Points on a hilly landscape, in no order, each with its height.
From any point a ball takes the steepest step (drop divided by distance) to one of its 3 nearest points. It stops when none of these is lower. Distance is the straight distance between rows; heights are no part of it.
Q667: [7 -2 4 10 -7 -8 -3 7 12 1 6 -10 -4 8 0 -12 13 -6 -5 -16]  height 72.5
Q68: [16 16 -20 -17 13 18 -11 9 -22 -13 2 -3 12 -13 -2 31 -16 0 -3 28]  height 72.7
Q858: [-1 -4 4 15 -13 -24 4 3 20 -3 10 -19 -6 10 10 -25 15 -12 -1 -22]  height 67.7
Q698: [8 22 -22 21 10 13 2 3 14 -3 -13 -28 -4 3 -5 4 6 -16 -9 -6]  height 60.2
Q757: [-3 -7 0 -7 -2 9 -3 -6 -9 3 -3 12 2 -1 2 6 -7 10 -3 11]  height 14.1
Q102: [-2 -10 1 -11 -6 7 2 -4 -10 6 -6 13 8 -4 5 10 -9 6 0 11]  height 18.1
Q779: [-3 -8 30 9 -9 -31 8 -3 8 13 4 3 -13 9 2 -23 3 -3 13 -17]  height 32.0
Q538: [5 18 -24 -9 13 23 -8 4 -13 -16 -4 -15 6 -14 -7 28 -6 1 -7 12]  height 67.6
Q499: [9 4 -6 16 -16 -8 1 4 20 -1 2 -26 -2 10 6 -13 16 -10 -10 -17]  height 71.4
Q433: [7 9 -9 16 -3 11 1 2 15 3 -6 -18 -8 6 -7 -2 9 -10 -7 -7]  height 25.8
Q144: [-7 -16 8 -12 -4 -7 -1 -5 -9 4 9 21 12 -5 5 -2 -4 10 4 5]  height 47.2
Q616: [0 0 -7 -6 2 10 3 -4 -17 1 -13 6 6 -4 2 17 -9 7 -3 18]  height 3.0
Q931: [-2 -8 1 -8 -6 5 -5 -5 -7 1 -4 14 5 1 -3 4 -2 8 -3 5]  height 9.3
Q997: [-6 -12 18 13 -12 -31 9 -6 15 6 3 -9 -10 13 7 -20 6 -10 5 -16]  height 51.3
Q568: [11 15 -22 -20 10 24 -8 5 -21 -16 0 -5 10 -12 0 31 -12 -4 -5 22]  height 67.9
Q53: [2 20 -27 -9 13 27 -9 6 -11 -16 -4 -13 5 -15 -9 30 1 -4 -8 9]  height 68.6
Q768: [7 -10 -3 -14 5 6 1 -2 -21 3 -3 13 5 -7 9 23 -23 3 0 26]  height 21.7
Q629: [-2 -1 1 -2 -3 8 -3 -2 4 1 -6 2 -3 1 -3 -1 6 5 -1 -4]  height 11.7
Q927: [3 16 -14 12 8 18 2 1 11 -4 -11 -16 -8 -1 -10 7 6 -10 -5 -2]  height 41.4
Q114: [-1 18 -20 -1 12 22 0 3 0 -13 -9 -14 5 -7 -8 13 -2 -1 -3 1]  height 75.3
Q533: [-13 -17 21 -8 1 -21 4 -8 -13 6 7 30 2 -1 7 -15 -8 12 13 2]  height 13.3
Q286: [-2 -13 -3 -10 -4 3 -4 -4 -9 2 0 13 8 -4 6 5 -6 10 -4 8]  height 15.9
Q13: [-2 2 -11 -1 10 17 3 -2 -7 -1 -11 0 3 -1 -4 14 -6 3 0 10]  height 62.8
Q311: [9 -2 0 15 -14 -9 -3 5 21 1 4 -18 -4 9 2 -15 16 -11 -8 -17]  height 70.7
Q621: [2 0 -5 13 -17 -18 2 6 24 -6 4 -29 -3 13 9 -20 18 -13 -8 -19]  height 70.3
Q345: [-9 -2 6 19 -20 -29 11 -4 23 -6 1 -24 -8 7 15 -32 15 -13 1 -24]  height 72.4
Q478: [4 28 -29 7 12 35 -13 8 3 -16 -10 -31 -3 -14 -11 25 6 -15 -13 -5]  height 73.1
Q836: [11 3 -11 -14 14 11 0 4 -16 -4 2 5 10 -10 5 25 -22 2 -3 28]  height 22.9
Q719: [6 4 -2 10 -5 13 -2 2 7 2 -5 -11 -7 4 -8 -1 6 -2 -6 -7]  height 18.8
Q384: [3 12 -10 10 9 19 0 3 10 -2 -11 -13 -6 2 -7 4 5 -5 -3 -5]  height 31.7
Q762: [-13 -13 23 0 -2 -19 9 -4 -2 8 8 22 -5 2 2 -18 0 6 18 -3]  height 22.2
Q387: [-1 -5 9 1 1 -5 -6 1 10 6 8 4 -4 6 -4 -14 9 4 2 -7]  height 80.3
Q21: [-10 -13 14 -9 -2 -14 0 1 -5 3 10 20 7 -1 3 -12 -1 10 11 -4]  height 44.3
Q687: [-3 -8 26 12 -8 -30 8 -6 12 11 5 -8 -13 12 4 -23 7 -7 5 -14]  height 41.5
Q37: [4 24 -24 -3 14 25 -6 7 1 -18 -5 -17 4 -9 -10 20 4 -5 -4 -1]  height 71.0
Q669: [-14 -16 30 -6 -3 -23 4 -12 -7 9 5 28 -4 -3 7 -21 -5 9 15 -3]  height 16.9
Q96: [-1 -6 16 4 -1 -16 6 3 7 6 8 6 -6 8 0 -19 7 3 7 -12]  height 87.9
Q610: [-9 -9 22 0 2 -19 1 -4 2 10 4 13 -8 2 1 -19 0 5 14 -8]  height 27.3
Q563: [-5 -10 11 -6 0 -10 -1 2 3 0 8 14 2 4 -3 -14 5 9 7 -6]  height 27.4
Q827: [-7 -11 26 5 -2 -23 8 -5 2 9 5 7 -11 7 0 -20 1 -1 11 -13]  height 30.0
Q776: [-3 -10 4 -12 -7 1 -3 -3 -16 3 1 21 6 -3 6 6 -9 10 -1 15]  height 23.7
Q695: [-12 -10 19 -4 -1 -16 5 -2 -1 4 10 19 -5 0 0 -19 4 13 9 -5]  height 28.6
Q232: [3 22 -22 -1 11 22 -2 4 2 -8 -8 -13 2 -7 -10 16 0 0 -5 2]  height 74.6
Q742: [-10 -15 11 -11 -2 -13 3 -4 -11 2 7 27 6 0 7 -5 -4 11 10 2]  height 51.2
Q35: [10 1 -4 18 -15 0 -3 4 18 5 -2 -20 -5 9 -1 -7 13 -10 -10 -7]  height 34.1
Q778: [-7 -6 13 19 -18 -36 12 -2 14 2 5 -20 -11 12 11 -27 8 -14 0 -20]  height 68.0
Q825: [-8 -10 31 2 -5 -23 5 -10 4 16 4 12 -11 8 2 -24 2 1 13 -14]  height 25.7
Q52: [-1 -1 -2 -4 -2 11 0 -4 -1 3 -8 5 3 -2 -2 3 -2 5 -4 2]  height 17.1
Q510: [-6 -9 8 -8 -5 -2 -10 -1 0 5 5 15 3 2 -3 -9 4 7 3 -2]  height 16.0
Q528: [3 -9 -1 -9 -4 4 1 -2 -15 5 1 14 7 -5 8 17 -17 6 -1 20]  height 21.6
Q505: [9 5 -11 -12 13 9 5 3 -20 -3 -3 8 9 -6 4 26 -23 4 3 27]  height 21.9
Q962: [2 -1 3 1 -4 7 -5 3 4 3 -2 1 -2 4 -4 -5 8 4 -1 -7]  height 15.1
Q543: [6 25 -21 9 14 21 -4 5 8 -13 -6 -24 4 -2 -12 9 3 -10 -7 -3]  height 74.5
Q393: [2 1 -3 13 -15 -18 -2 7 20 0 7 -22 -4 12 9 -18 15 -11 -4 -16]  height 69.6
Q495: [2 -5 9 5 -3 -14 -1 2 10 3 11 -1 -4 10 -4 -16 9 -1 1 -14]  height 81.8
Q113: [1 22 -26 -6 13 33 -8 5 -3 -23 -6 -23 4 -13 -9 29 1 -12 -10 4]  height 69.7
Q10: [-5 -13 6 -10 -7 -1 -3 -5 -7 1 5 21 8 1 7 2 -6 12 1 10]  height 8.1
Q205: [1 6 -5 5 3 13 -2 0 3 1 -9 -4 -1 -2 -8 4 2 2 -8 -2]  height 19.0
Q559: [-3 -7 16 11 -6 -25 9 0 12 5 6 -5 -8 11 4 -20 9 -7 8 -15]  height 58.3
Q216: [7 12 -20 -12 14 13 -1 3 -16 -10 -2 -5 10 -9 -2 27 -15 3 0 17]  height 60.1
Q904: [-2 12 -17 -9 11 15 4 1 -10 -7 -6 -3 5 -8 -5 17 -8 2 -4 11]  height 39.6
Q806: [8 9 -9 12 1 13 -1 4 9 3 -13 -10 -8 0 -5 0 8 -7 -5 -6]  height 23.8
Q817: [-17 -18 35 -4 -4 -27 1 -17 -8 15 6 31 -5 -2 6 -21 -3 10 16 -3]  height 17.8
Q692: [3 3 -14 -10 7 9 6 -3 -16 -4 -7 1 7 -5 -2 19 -14 4 -2 17]  height 13.1
Q553: [7 28 -27 6 16 28 -11 9 5 -14 -5 -28 1 -9 -12 17 9 -14 -10 -4]  height 72.6
Q625: [4 -4 4 7 -5 -5 -4 7 15 6 7 -3 -5 9 -3 -12 15 -4 -2 -13]  height 75.2
Q576: [-5 -4 13 13 -15 -28 8 0 19 7 7 -16 -9 10 7 -26 12 -11 1 -19]  height 62.2
Q561: [1 23 -29 -3 10 29 -8 4 -4 -19 -4 -17 5 -9 -10 23 4 -4 -10 3]  height 69.8
Q641: [3 -3 5 2 -8 7 -4 3 10 5 0 -4 -4 6 -5 -3 12 -2 -5 -9]  height 19.3
Q71: [6 0 -10 -7 4 7 6 -1 -17 -1 -8 8 7 -5 4 24 -21 6 0 26]  height 21.0
Q244: [7 0 -5 21 -10 8 -4 1 13 3 -6 -16 -5 7 -5 -6 10 -6 -11 -9]  height 31.9
Q951: [-13 -17 30 -2 0 -24 7 -9 -7 10 5 27 -5 -3 4 -21 -4 7 16 -7]  height 18.2
Q383: [7 14 -23 -11 15 17 -2 3 -12 -18 0 -10 9 -10 -5 23 -5 3 -6 12]  height 65.7
Q240: [13 8 -16 -16 19 15 -6 2 -22 -6 5 12 10 -12 4 29 -25 -3 3 32]  height 26.1
Q42: [3 3 0 5 1 15 0 1 6 5 -8 -3 -3 3 -7 1 8 1 -3 0]  height 15.8
Q78: [-6 8 -12 3 9 18 8 -4 -1 -2 -14 -6 0 -2 -5 8 -6 -1 -2 2]  height 73.4
Q32: [0 -3 11 9 -5 -21 6 4 12 2 11 -5 -7 11 0 -19 11 -3 7 -13]  height 72.3
Q170: [0 -8 -1 -8 0 4 0 -3 -17 3 -3 15 5 -7 3 13 -10 12 -3 18]  height 20.6
Q939: [11 2 -8 -14 14 9 0 6 -20 0 -4 10 9 -9 8 27 -25 1 3 33]  height 22.5
Q62: [2 -2 10 11 -7 -22 5 4 16 3 10 -8 -5 9 1 -17 12 -7 -4 -18]  height 81.3
Q441: [7 -14 -2 -14 -1 4 -3 -4 -14 5 -1 19 9 -4 9 15 -21 7 -3 25]  height 22.6
Q891: [-10 -12 16 -10 -1 -17 -1 -4 -9 4 9 31 7 -3 9 -7 -7 12 12 3]  height 28.3
Q317: [-1 -2 5 -2 -3 5 -4 4 5 4 1 10 0 3 -4 -4 6 7 0 -8]  height 17.0
Q156: [-7 -11 5 -11 -5 -1 -3 -2 -4 3 4 17 6 1 1 -2 1 8 3 2]  height 29.5
Q524: [-11 -18 34 2 -7 -25 2 -10 0 16 5 22 -12 -1 -1 -25 -1 6 14 -10]  height 20.8

Call two points neighbours if one is among the 3 nearest of the other. Go from one point of each pair to the other, from neighbour to neighbour, staying as low as possible. Name the highest point that can't be avoided.
Q616 and Q533 | Q695
Q510 and Q616 | Q170
Q510 and Q629 | Q317
Q629 and Q10 | Q776
Q931 and Q510 | Q52

For each start below, name the point where the ball stops.
Q37 | Q616
Q232 | Q616
Q478 | Q616
Q836 | Q616
Q927 | Q629
Q698 | Q629
Q441 | Q931
